The views of a scene show one set of named points, each view turned or mirrored, shifted and resized as a whole, with a little noise and some points left out.
In the rows, 128 means zero.

Scene 1
View 1
z_609: [140 156 140  67 127 122 165 161 135 195 110  57 109  85  92 127 160  80
 143 123 101 105 126 135 162  75 141 121 105 139 126 153 114 137  94 117
  97 145 119 126  96 178  91 132 132 158]
z_888: [159 155 128 100 132 131 157 152 122 171 126  91 117 120 101 107 168 111
 139 148 115 140 121 124 161 102 118  98 122 116 121 134 143 159 128 112
 147 142 133 111 104 127 123 128 139 139]
z_965: [152 178 123 134 135 130 147 145  81 142 128 105 135 152  51  86 146 141
 167 164 128 138 114  97 167 129  98 111 102  76 109 109 172 129 154  90
 187 138 109 109 110 128 165 141 123  96]
z_858: [140 178 104 116 183  99 139 113 106 164 145 135 129  89  77  80 141 128
 206 173 114  93 139 116 178 137  66 126  91 108 112 109 140 134 110  91
 154 132  95  79  85 185 116 144 159 119]
z_369: [156 188 116 144 138 135 146 148 132 163 150  97 129 115 113 108 135 122
 178 153 111 115 121 116 186 111 134 111 114  98 123 123 160 122 140  98
 149 143 116  96 111 151  98 126 133 126]
z_208: [160 126 162  70 149 145 167 156 106 167 113  79 117 134  52 107 188 113
 129 148 107 151 113 129 164 107 121  87 118 103 130 125 112 155 108 115
 149 151 131 115 115 126 138 148 126 153]
z_230: [167 174  88 126 116 138 150 159 140 158 140 110 124 125 141  87 148 121
 132 161 124 148 112 117 161 101 102 105 128 107 100 143 185 164 160 100
 156 147 131 112 100  97 122 109 141 111]
z_543: [148 187 118 145 171  91 147 119  83 167 149 116 122  92  75 101 145 133
 210 164 116  84 155 115 165 127 100 117 104 118 135 104 142 133 127  93
 166 111 120  65  97 187 126 134 164 132]
z_572: [147 155 114  96 174 116 149 124 117 168 135 124 125 105  77  85 157 122
 168 162 107 122 129 126 181 128  77 110 105 108 108 119 127 149 104 102
 151 148 109  90  95 151 118 143 149 128]
z_644: [139 166 107  94 142 106 159 142 103 170 121 108 117  96  77  91 155 115
 164 155 120 107 137 111 151 109  83 120 101 123 110 126 150 150 120 103
 146 131 115 108  84 155 134 132 147 120]
z_178: [172 186 130 153 134 125 155 145  93 154 147  94 123 133  96 111 157 138
 167 161 128 129 131 111 158 112 140  91 125 106 137 113 170 144 163  99
 186 116 148  78 118 134 135 121 148 133]
z_157: [128 159  82  93 198 117 130 104 116 156 138 177 136 106  51  44 138 135
 195 175 109 113 111 112 200 160  10 137  76  75  71 108 141 133  90  84
 158 165  56 104  73 152 128 159 145  79]
z_151: [137 163 116  79 143 127 151 147 138 185 122  95 117  92  95  98 148  96
 156 137 102 112 119 129 181 102 101 128 102 115 104 143 129 136  98 104
 113 157 102 126  91 162  93 132 136 134]
z_234: [153 189  86 133 123 131 142 152 140 160 137 109 127 117 120  90 128 120
 158 155 121 127 108 108 175 106 100 128 107  96  96 137 184 136 148  95
 148 153 108 117  97 126 114 117 132  98]
z_169: [162 140 104  93 169 130 149 130 109 149 133 150 129 131  77  63 179 135
 142 177 123 158 116 123 168 141  42  98 121  95  96 115 151 179 130  96
 183 151 118  98  93  91 157 143 149 109]
z_687: [163 196  78 147 124 122 142 148 152 166 157 113 124  96 165  98 131 118
 163 159 117 116 128 121 170 101 112 117 125 122 109 144 182 154 149 100
 140 140 124  97  94 131  93 109 155 122]
z_695: [140 213 107 152 115  94 151 153  98 170 134  78 124  91 100 113 124 118
 191 145 121  79 140  97 152  91 135 133  97 122 126 128 177 116 152  93
 147 116 116  99  95 187 122 115 143 116]
z_986: [154 167 125 104 122 115 163 158  96 167 118  87 120 120  80 104 165 117
 145 149 122 130 129 113 141 103 109 106 115 123 123 130 157 159 142 107
 159 134 135 109 100 132 147 126 138 127]
z_102: [133 181 106 111 153  91 149 133  97 175 128 110 120  83  75  89 145 117
 192 154 121  88 141 110 157 115  83 134  89 126 114 122 149 135 117  97
 147 128 105  98  82 185 131 137 154 117]
z_966: [143 134 151  51 113 160 164 174 109 163  86  69 122 157  39 100 181 105
 107 131 108 168  87 112 163  95 119 107 105  84 102 136 133 139 120 112
 143 171 111 158 112 113 152 146  93 120]
View 2
z_695: [117 103 178 155 206 102 147 192 158 156  55 132 127 128 103 128  83 154
 106 165 108 120 127  95  93 109 147  59 131 164 119 118 166  51 122 132
 144 126 112 174 149 153 128 163 167 105]
z_986: [113 138 163 133 156 121 122 166 120 178  79 112 130 155 128 111  96 139
  94 116 132 114 128 111 122  97 135  73 165 149  89 121 182  97 130 128
 111 126 112 174 136 169 150 122 120 129]
z_208: [ 72 139 149  91 112 124  91 142 135 189 101  92 141 165 140 110 101 123
  89  86 132  97 132 135 129  96 123  68 178 115  83 113 182 130 126 138
 108 112 143 190 113 203 149 104 107 106]
z_644: [118 133 157 125 157 136 123 175 129 158  82  95 116 149 109 123 105 131
 104 120 142 102 116  93 112 100 142  76 126 120 109 118 177  91 115 148
 124 119 122 169 150 146 140 147 123 108]
z_965: [116 116 140 137 155 108 150 188 106 183  89 127 131 172  96 117 107 173
  95 120 155  81 122 105 132  86 119  74 187  93  86  94 176  89 149 108
 122 126  89 205 156 199 113 160 135 123]
z_157: [126 130 112 109 139 151 147 199 106 131 109  79  99 174  63 157 137 148
 128  89 195  49  86  57 116  89 138 123 102   4 122  81 146  97  98 149
 141 118 107 177 170 156  92 212 115  71]
z_858: [110 111 151 125 163 161 148 195 143 142  78  98 110 136  83 120 124 146
 143 124 142  82 102  52 114 107 135  94 101  56 131  97 166  86 112 160
 138 109 130 178 162 144 124 183 165  74]
z_543: [106 106 162 136 168 151 157 182 139 167  67 121 138 132 106 103 107 156
 135 142 116 108 129  64 126 113 122  72 138  89 113 108 172  90 125 146
 134 117 132 189 140 164 135 143 180  92]
z_151: [ 94 138 158  99 146 105  97 164 159 149  92  79 119 164 115 162  92 116
 100 111 133 103 121 115  89 104 153  75 107 120 115 110 142  90  86 145
 143 119 147 163 117 168 123 145 107  85]
z_687: [147 143 164 152 170 115 165 173 112 154  81 109 145 147 100 174  80 154
 105 145 115 142 142  66  97 107 151  92 126 154 101 118 123  74  78 116
 156 151 112 149  98 145 109 119 127 112]
z_369: [109 113 153 132 163  99 147 174 141 171  82 123 149 149  98 157  85 155
 105 147 112 117 138  91 100 108 134  71 148 120 104 105 132  76 103 116
 153 134 125 177 105 185 103 134 149  97]
z_234: [139 135 150 139 163  92 151 183 111 158  91 109 135 163  91 178  89 155
  90 134 142 111 129 100  98  93 148  84 144 133  95 113 131  71 102 110
 147 144  99 165 123 170 105 149 110 117]
z_102: [110 122 165 131 178 140 132 186 145 145  74 103 113 139  97 122 108 136
 121 128 135  93 109  80 105 102 140  79 108 111 124 109 175  82 118 154
 131 113 127 175 157 140 138 170 147  91]
z_888: [108 142 157 116 139 115 119 154 122 176  91  99 140 160 124 134  91 136
  93 111 126 117 139 114 115 100 136  74 162 137  86 115 153 108 108 128
 124 131 129 172 105 180 140 107 113 114]
z_572: [106 136 141 111 136 145 129 170 125 154  96  89 126 154 104 135 114 133
 125 104 145  94 119  76 120 100 134  91 126  76 108 105 156 112 100 148
 132 119 133 173 128 164 126 141 130  86]
z_230: [154 156 152 146 145 104 154 167  82 172  94 105 142 166 107 169  86 156
  84 121 135 129 139  96 111  88 146  91 163 153  81 121 130  91  97 102
 140 155  92 150 104 168 117 114  96 133]
z_609: [ 71 130 171  93 155 100  68 154 190 149  87  78 113 149 132 145  83  98
  98 116 109 112 124 139  79 113 158  58 101 160 118 120 157  92  88 161
 140 105 167 165 115 161 149 136 109  82]
View 3
z_369: [152  85 118 103  57 100 122 126  85 160 101 101 120 126 127  98 130 138
 160 115 198 115 125 166 126  90 138 157 111 142 134 160 112 112 142 124
 118 130 115 180 118  92 150 178 121 180]
z_572: [188 101 120 146  83 136 124 127  99 171 114  95 141 105 116 101 128 148
 113  83 182  96 157 146 132  95 137 155 106 109 165 164 151 140 108 119
 136 132  92 189 158  99 146 143 111 158]
z_986: [182  92 122 140  53 118 107 142 106 164 116 102 189 125 114  82 144 124
 134 142 175  78 155 151 141  79 165 150 117 138 109 120 117 124 123 127
 104 116 103 144 134  80 153 143 108 133]
z_234: [157 114 107 117  91 105 101 107  81 161 123  90 130 117 123  84 120 123
 170 137 168 123 107 131 127  73 121 144 116 141 108 135 105 133 128 135
 136 126 109 190 119 105 130 172 123 159]
z_230: [152 116  78 133  73 117 104  99  87 152 138  92 149 131 112  94 133  88
 176 155 174  91 103 143 110  71 141 136 120 140 104 131  88 142 119 112
 113 118 115 175 130 113 114 168 131 146]
z_966: [158 146 138 126  61  95  54 149  74 134 114  90 227 100 153 108 128 128
 140 110 166  77 201 129 183  94 160 162 143 115 109 101  96 154 119  71
 140  46  94 145 135  82 119 109  78 140]
z_858: [206  81 133 144  93 138 134 126 113 192 104  94 113 105 116  84 120 170
 107  81 180 120 145 143 133  91 121 163  95 127 168 180 177 124 108 165
 144 164  92 198 154 101 172 163 112 169]
z_543: [198  63 139 139  55 124 141 132 108 184  91 102 135 123 111  78 141 166
 121 107 203 100 145 171 133  90 152 164  92 142 152 174 163 106 133 146
 111 163  96 166 145  96 190 172 107 163]
z_644: [195  96 131 135  81 129 124 145 108 182 123 101 161 114 120  80 125 142
 111 115 161 104 150 140 133  82 142 155 110 128 125 133 147 126 105 158
 128 138  98 175 140  81 157 146 113 146]
z_208: [170 107 132 144  47 116 103 154  92 149 112 108 205 114 134 115 144 128
 115  94 190  62 198 157 158 105 176 158 123 106 145 130 115 138 122  76
 112  76  98 142 159  78 137 108  96 144]
z_157: [205 130 120 168 145 142  92  93  93 182 119  60 110  71 127  74 107 179
 116  60 155 130 154  91 152  90  94 168 102 124 185 192 198 165  88 143
 196 143  73 228 172 139 143 155  91 161]
z_687: [150  93  89 113  73 124 142 117  99 171 128 102 110 140 102 101 122 101
 163 143 175 110  83 157  87  75 130 134 106 131 120 149 103 120 123 149
 105 145 126 198 121  97 133 181 152 166]
z_695: [180  67 148  94  63  99 137 149 109 190  97 112 133 134 120  69 123 155
 143 140 181 132 118 165 129  76 138 158 107 156 102 134 136  91 140 188
 106 157 118 168  95  68 189 182 122 168]
z_151: [153 116 133 100  85 119 129 165 104 164 126 105 142 109 134 124 104 135
 118  81 169 116 157 146 124  99 128 155 119  95 140 134 120 136  98 142
 136 105 111 203 121  68 134 135 123 171]
z_169: [206 120  87 196  92 148  83  83  88 161 133  70 166 103 103  81 144 119
 132 120 173  65 151 120 140  73 145 143 103 132 154 164 148 169 107  87
 142 121  85 171 192 136 126 139 102 127]
z_102: [199  82 141 128  86 128 133 150 118 193 107 105 149 113 120  75 120 163
 107 105 168 117 152 142 136  83 132 159 105 130 135 149 165 116 109 182
 131 156  96 188 138  82 175 154 112 154]
z_178: [175  64 113 141  32 109 120 108  89 166  98 105 154 140 108  76 159 133
 159 145 214  81 130 175 129  82 167 152 105 159 125 156 114 109 159 102
  90 141 109 135 143  96 172 176 112 155]
z_609: [147 108 153  79  65 112 148 201 116 169 126 129 169 114 139 137 107 134
  95  80 166 108 177 163 124 105 141 157 124  77 129 110 113 124  96 158
 121  95 118 200 109  37 139 112 124 166]
z_965: [197  97 123 149  69  93  70  97  76 162  95  75 164 111 126  60 144 160
 156 133 185 105 153 131 171  75 143 166 112 169 120 152 141 131 143 107
 137 128  88 146 141 118 166 165  81 148]
View 4
z_687: [124  66 128  80 156 134 144 125 155 153 153 151 115 137 163  93 128 150
 116 132 152 151 136 163 167 131 136 132 143 152 137 147 113 150 123 172
 114 143 151 160 143 106 169 138 156 147]
z_695: [114  78 155 110 164 157 130 120 136 110 166 177 118 124 168  97 170 137
 130 143 147 155 140 162 145 153 101 118 123 156 165 127 122 120  91 138
 140 107 192 124 154 131 149  94 160 158]
z_230: [104  73  95  66 172 153 152 111 141 172 152 124 133 131 150 105 102 161
 112 138 142 149 141 145 164 118 150 124 133 142 127 147 135 157 135 137
 119 162 139 140 143 110 176 131 129 147]
z_178: [108  56 104  74 175 156 156 135 122 121 168 148 138 137 155  87 124 136
 145 155 121 181 152 170 141 132 105 132  99 138 129  99 146 151 121 118
 134 140 145 114 163  99 148  74 140 130]
z_888: [121  93 110  71 164 143 163 125 139 155 175 128 119 113 162  94  97 167
 128 141 132 134 122 149 145 124  99 118 121 123 117 117 155 138 136 117
 112 139 144 113 153 130 144  95 127 151]
z_208: [111 108 110  62 158 142 177 123 130 152 191 113 120  88 163  84  77 183
 139 138 125 116 117 133 137 126  75 116 103 102 102 103 188 131 143  80
 111 136 139  82 150 142 122  64 110 149]
z_157: [ 92  73 158  64 109 100 113  95 108 124 131 145 116  73 172 124 125 151
 107 154 171  64 163  93 145 148  99 176  67 103  70 177 183 101  86 130
 140 133 173 145  72  94 108 172  81 105]
z_169: [ 97  61  94  35 160 137 153 119 114 147 152 122 129 101 168 120  85 144
 103 159 134 114 159 112 144 108 117 152  80 109  54 141 179 134 126 107
 131 163 130 114 118  94 140 134  89 120]
z_609: [140 133 165  99 138 124 159 127 168 155 192 140  85  84 181  83 118 192
 132 116 152  92  88 147 144 147  70 103 150 121 139 128 147 108 130 129
  97 104 172 116 150 171 128  97 143 177]
z_102: [119  77 165  88 149 140 131 124 136 112 159 172 100 100 186 109 153 135
 116 149 149 111 140 136 134 143  84 133 100 129 107 139 146 103  91 130
 138 111 184 122 131 133 129 117 129 152]
z_644: [117  82 141  79 156 145 142 121 138 129 162 154 103 102 180 113 127 143
 113 148 144 112 135 132 137 134  96 128 105 127 105 136 151 112 107 121
 132 121 169 114 138 138 137 110 126 155]
z_966: [ 89 122  90  76 160 164 169  81 113 178 189  85 135  76 139 104  73 207
 135 134 139 102 124 117 141 140 102 104 109 106 133 129 192 132 140  53
 107 136 151  72 135 163 137  69  91 163]
z_369: [116  88 138  94 143 131 144 118 133 139 171 136 132 117 148  78 128 173
 146 133 147 144 128 166 158 153  99 126 122 139 159 122 142 142 117 135
 114 128 158 138 139 112 138  94 144 139]
z_858: [121  67 168  76 128 113 128 131 129 103 150 173 108  96 184 103 145 135
 124 156 149 110 149 136 141 150  82 159  84 122  89 138 156 104  92 144
 135 114 171 136 116 105 114 134 121 122]
z_986: [108  86 112  73 176 164 159 125 131 141 173 139 117 112 171 108 115 149
 119 148 131 137 139 137 136 122 105 113 116 125 114 117 154 127 122 101
 132 132 158  96 156 139 152  85 127 163]
z_572: [119  77 139  67 134 117 145 128 132 132 158 145 113  93 173  98 107 159
 124 143 142 103 134 131 141 136  81 149  93 113  85 133 163 119 117 131
 124 128 154 128 123 112 117 121 113 126]
z_543: [118  60 151  78 149 132 141 142 128  97 162 174 116 113 177  90 145 126
 138 157 133 143 146 152 134 145  78 145  82 124 105 111 151 122  96 132
 140 116 168 119 142 102 123  95 136 123]
z_965: [ 80  67 108  80 165 166 134  99  93 127 159 134 148 113 143 110 127 151
 136 161 139 142 169 130 142 146 116 139  73 131 123 127 165 135 102  88
 146 139 164 102 127 109 137  85 106 126]
View 5
z_208: [126  92  66 101 107 114 130 160 170 124 108 135 118 120 128 134 111 112
 145 132 121 117  99 159 135 100 122 169  92 153 137 132  83 124 117 160
  96 102 106 149 152  92 142 132 116 109]
z_644: [129 117 113 109 109 140 100 140 164 122 108 125 130 122 123 154 121 127
 138 151 119 113 111 150 123 112 164 119 100 116 150 127 104 128 102 148
 126 101  96 144 118 123 134 104 133 137]
z_369: [130 108 101 136 126 109 117 140 153 149 109 111 108 132 118 161 156 144
 141 154 102 116 113 124 140 107 157 128 114 109 127 129 103 116  92 170
 145 133  81 150 137 135 118 139 133 141]
z_169: [138  98  97  89 118 157 101 160 136 136  93 139 132 137 115 119 110  81
 105 148 118  95 122 146 131 117 183 129  83 123 170 124 142  88 111 159
  96  91  73 147 147 109 134 135 130  83]
z_965: [120  94  86  98 108 139 103 121 138 166  82 123 116 139 120 134 132 115
 118 147  86 119 123 154 118 108 183 137  96 122 169 121 110 106  76 156
 128 121 106 168 140 125 145 154 111 128]
z_966: [133  84  48 127  93 128 117 148 161 142 112 158 125 103 131 112  96 123
 126 123 119 114 126 162 119 120 115 162 100 178 155 123  66 133  88 154
 103 105 129 160 164 105 146 142 114  99]
z_687: [130 113 112 139 117 115 121 152 157 122 124 130 124 132 105 156 167 158
 123 164 114 112 130 113 142 124 160 101 116  93 131 140 131 113 110 172
 152 125  66 126 130 158 104 121 149 125]
z_230: [128  93  79 137 100 114 126 152 148 134 122 160 130 125 102 128 156 152
  98 151 112 114 148 122 135 135 144 114 115 125 149 141 133 107 106 174
 144 125  80 132 155 156 110 144 137 102]
z_102: [133 127 132 107 117 143  92 133 163 123 104 106 124 131 129 166 121 131
 149 153 118 113  97 148 123 104 181 112 100 102 146 121  96 133  93 148
 134 104  94 148 104 119 136  95 133 153]
z_178: [106  95  81  88 106 105 135 134 156 139  93 117 111 150 108 154 169 131
 131 154  85 133 110 142 141  98 164 143  97 103 142 138 128 111 109 170
 138 132  85 147 138 125 130 148 113 139]
z_888: [125 102  79 114 107 113 128 156 167 120 116 138 122 123 118 144 136 130
 134 145 118 116 112 141 140 111 134 141 101 129 136 137 104 122 114 164
 124 111  93 135 145 115 127 130 126 120]
z_157: [173 125 151 133 154 183  53 145 128 163  96 108 122 127 133 133  79  79
 125 150 130  70 107 131 121 114 217 101  94 110 165  96 103  93  71 146
 107  89  70 167 126 114 129 114 153 112]
z_986: [112 100  84  94  93 122 121 141 165 120 103 138 129 128 114 146 136 134
 129 148 106 127 116 157 123 112 147 141  98 125 151 139 113 130 108 155
 128 108 104 141 130 120 140 121 114 130]
z_695: [114 118 118 118 103 118 109 118 167 135 107 110 117 130 121 176 160 169
 149 158  96 131 108 139 122 106 171 111 114  99 135 132  95 142  82 153
 165 132 107 149 109 147 132 114 121 179]
z_609: [142 120 104 146 113 116 118 163 186 106 141 126 122  99 138 162 112 155
 168 139 141 111  96 143 135 110 112 131 114 142 113 130  54 161 102 154
 124 104 105 133 125 110 124  90 144 147]
z_234: [136 101  98 138 111 132 107 144 149 137 116 144 126 122 113 136 138 145
 113 151 119 111 138 127 128 131 157 111 111 119 151 133 113 113  93 165
 141 117  90 141 141 147 117 131 142 113]
z_572: [142 115 115 116 130 138  99 154 153 130 109 113 120 131 126 148 114 105
 141 149 124  97  99 137 134 107 169 128  95 114 140 120 105 110 105 159
 112 101  76 147 130 107 127 115 140 124]
z_151: [150 117 110 149 128 125 108 159 166 126 131 125 122 107 134 154 112 138
 153 143 135 102 104 131 132 118 137 122 109 131 126 123  70 135  96 157
 126 106  93 139 129 117 119 106 149 130]
z_858: [141 125 145 110 139 149  88 142 152 139 104  94 114 139 130 165 118 109
 152 158 117  95  91 133 132  99 197 115  96  94 140 114 108 110  91 153
 123 104  72 156 110 113 130 109 140 144]
z_543: [118 119 122  90 126 128 109 129 158 138  94  93 108 143 121 171 146 119
 155 159 100 120  90 147 138  90 185 135  95  91 137 125 110 116  98 158
 131 118  82 154 113 111 137 117 123 159]
View 6
z_178: [130 145 157 145 135  89 125 106 106 136  79 151 141 137 130  98 131  94
 121 186 128 166 111  83 130 175 142  70  70 150 177  89 116 135 132  89
 119 146 169 176 190 161 125 112 103  85]
z_572: [137 127 144 139 116 104 148 139 104 141 135 125 171 134 126 123 133 116
 145 143 147 172  87 117 155 129 160 103  63 139 143  89 127 114 118  78
 107 114 166 147 189  96  96 130 109 144]
z_986: [135 140 147 152 140 132 125 105 111 128 101 140 134 127 135 122 143  90
 115 187 135 173 100  85 144 152 131  98  90 149 148 134 105 131 116  96
 129 124 168 166 184 124 117 128 110 132]
z_609: [128 135 178 106 138 140 166 118 111 135 115 117  98 144 145 158 133 108
 119 173 148 169 112  94 146 103 122 132  92  92 112  94  87  84 115 143
 101  77 178 136 180  83 105 160 112 178]
z_858: [141 147 160 123 101 104 134 151  95 131 148 121 177 140 127 116 128 123
 143 133 164 162 103 129 153 115 173  97  67 137 141  68 140 100 123  55
 100 123 172 154 191 116  54 113 128 129]
z_230: [119 137 132 160 111  97 134 100 123 174 107 161 115 105 114 133 159  84
 139 143 122 165  74  77 131 174 142 104  97 150 181 112 121 140 136 125
 141 119 147 139 163 111 120  94 107 107]
z_234: [134 151 153 151  97  94 123 111 129 167 125 127 124 115 116 133 167 107
 139 127 133 165  91  77 128 150 140 103 103 135 166 112 120 125 147 119
 131 119 144 137 167 115  96  94 116 102]
z_687: [114 149 153 129 102  95 143 104 106 180 112 166  99 116 116 133 147  82
 132 134 136 150  92  81 124 162 160 106  98 129 178  65 124 113 148 129
 125 115 161 139 166 126  89  84 126 101]
z_888: [127 126 143 147 137 108 149 108 115 144  98 138 129 130 134 127 135  95
 132 178 128 171  88  90 148 156 131 102  75 137 155 111 105 125 121 115
 123 115 163 150 181 109 133 134  99 137]
z_169: [142 119 101 182 117 100 133 138 109 146 134 141 198 110 118 113 145 103
 156 139 130 180  55 115 164 168 167  97  56 181 168 135 136 148 111  57
 131 131 152 155 184  87 113 116  99 139]
z_644: [143 138 140 139 123 134 126 127  97 129 135 137 155 127 132 124 143 100
 122 156 150 163  94 113 159 139 156 107  84 150 137 116 122 115 108  66
 123 120 175 164 185 109  79 119 123 145]
z_151: [131 133 163 125 120 114 157 126 115 146 129 114 128 132 134 143 140 118
 133 146 148 166  98  99 143 111 137 126  85 110 128  94 103  97 128 121
 111  86 162 128 178  80  97 143 112 159]
z_966: [152 128 138 187 148 117 130 107 144 128  97  87 157 133 138 135 157 128
 132 185 120 197  88  76 148 133  93 115  90 143 134 195  84 137 109 125
 138 103 139 144 179  68 167 167  80 159]
z_965: [155 152 148 171 114  92  97 121 127 128 115 109 186 136 129 108 155 126
 130 160 137 174 107  88 135 144 131  75  85 160 160 146 124 139 130  68
 133 147 148 162 190 132 113 113 107  94]
z_208: [133 112 139 165 160 126 160 113 119 122  89 123 155 136 143 122 127 106
 134 199 127 192  83  98 161 144 115 110  58 143 130 141  90 127  97 110
 115 100 164 153 190  76 165 175  78 176]
z_102: [144 157 164 118 118 130 125 137 100 127 140 127 148 139 132 126 138 109
 118 150 164 161 115 111 147 116 156 104  90 134 130  94 120 101 121  70
 108 122 181 161 186 125  57 124 133 135]
z_369: [129 146 176 132 110  79 139 114 121 156  99 128 131 141 129 115 140 116
 132 153 140 163 114  84 123 142 139  89  81 119 162  76 117 115 147 118
 112 124 159 143 188 130 104 114 108  97]

In a view up to two points have been moved. Name them for each view, in the order of its rows, or write none.
view 1 => z_609, z_543
view 2 => z_858
view 3 => none
view 4 => z_369
view 5 => z_230, z_234
view 6 => z_644, z_208
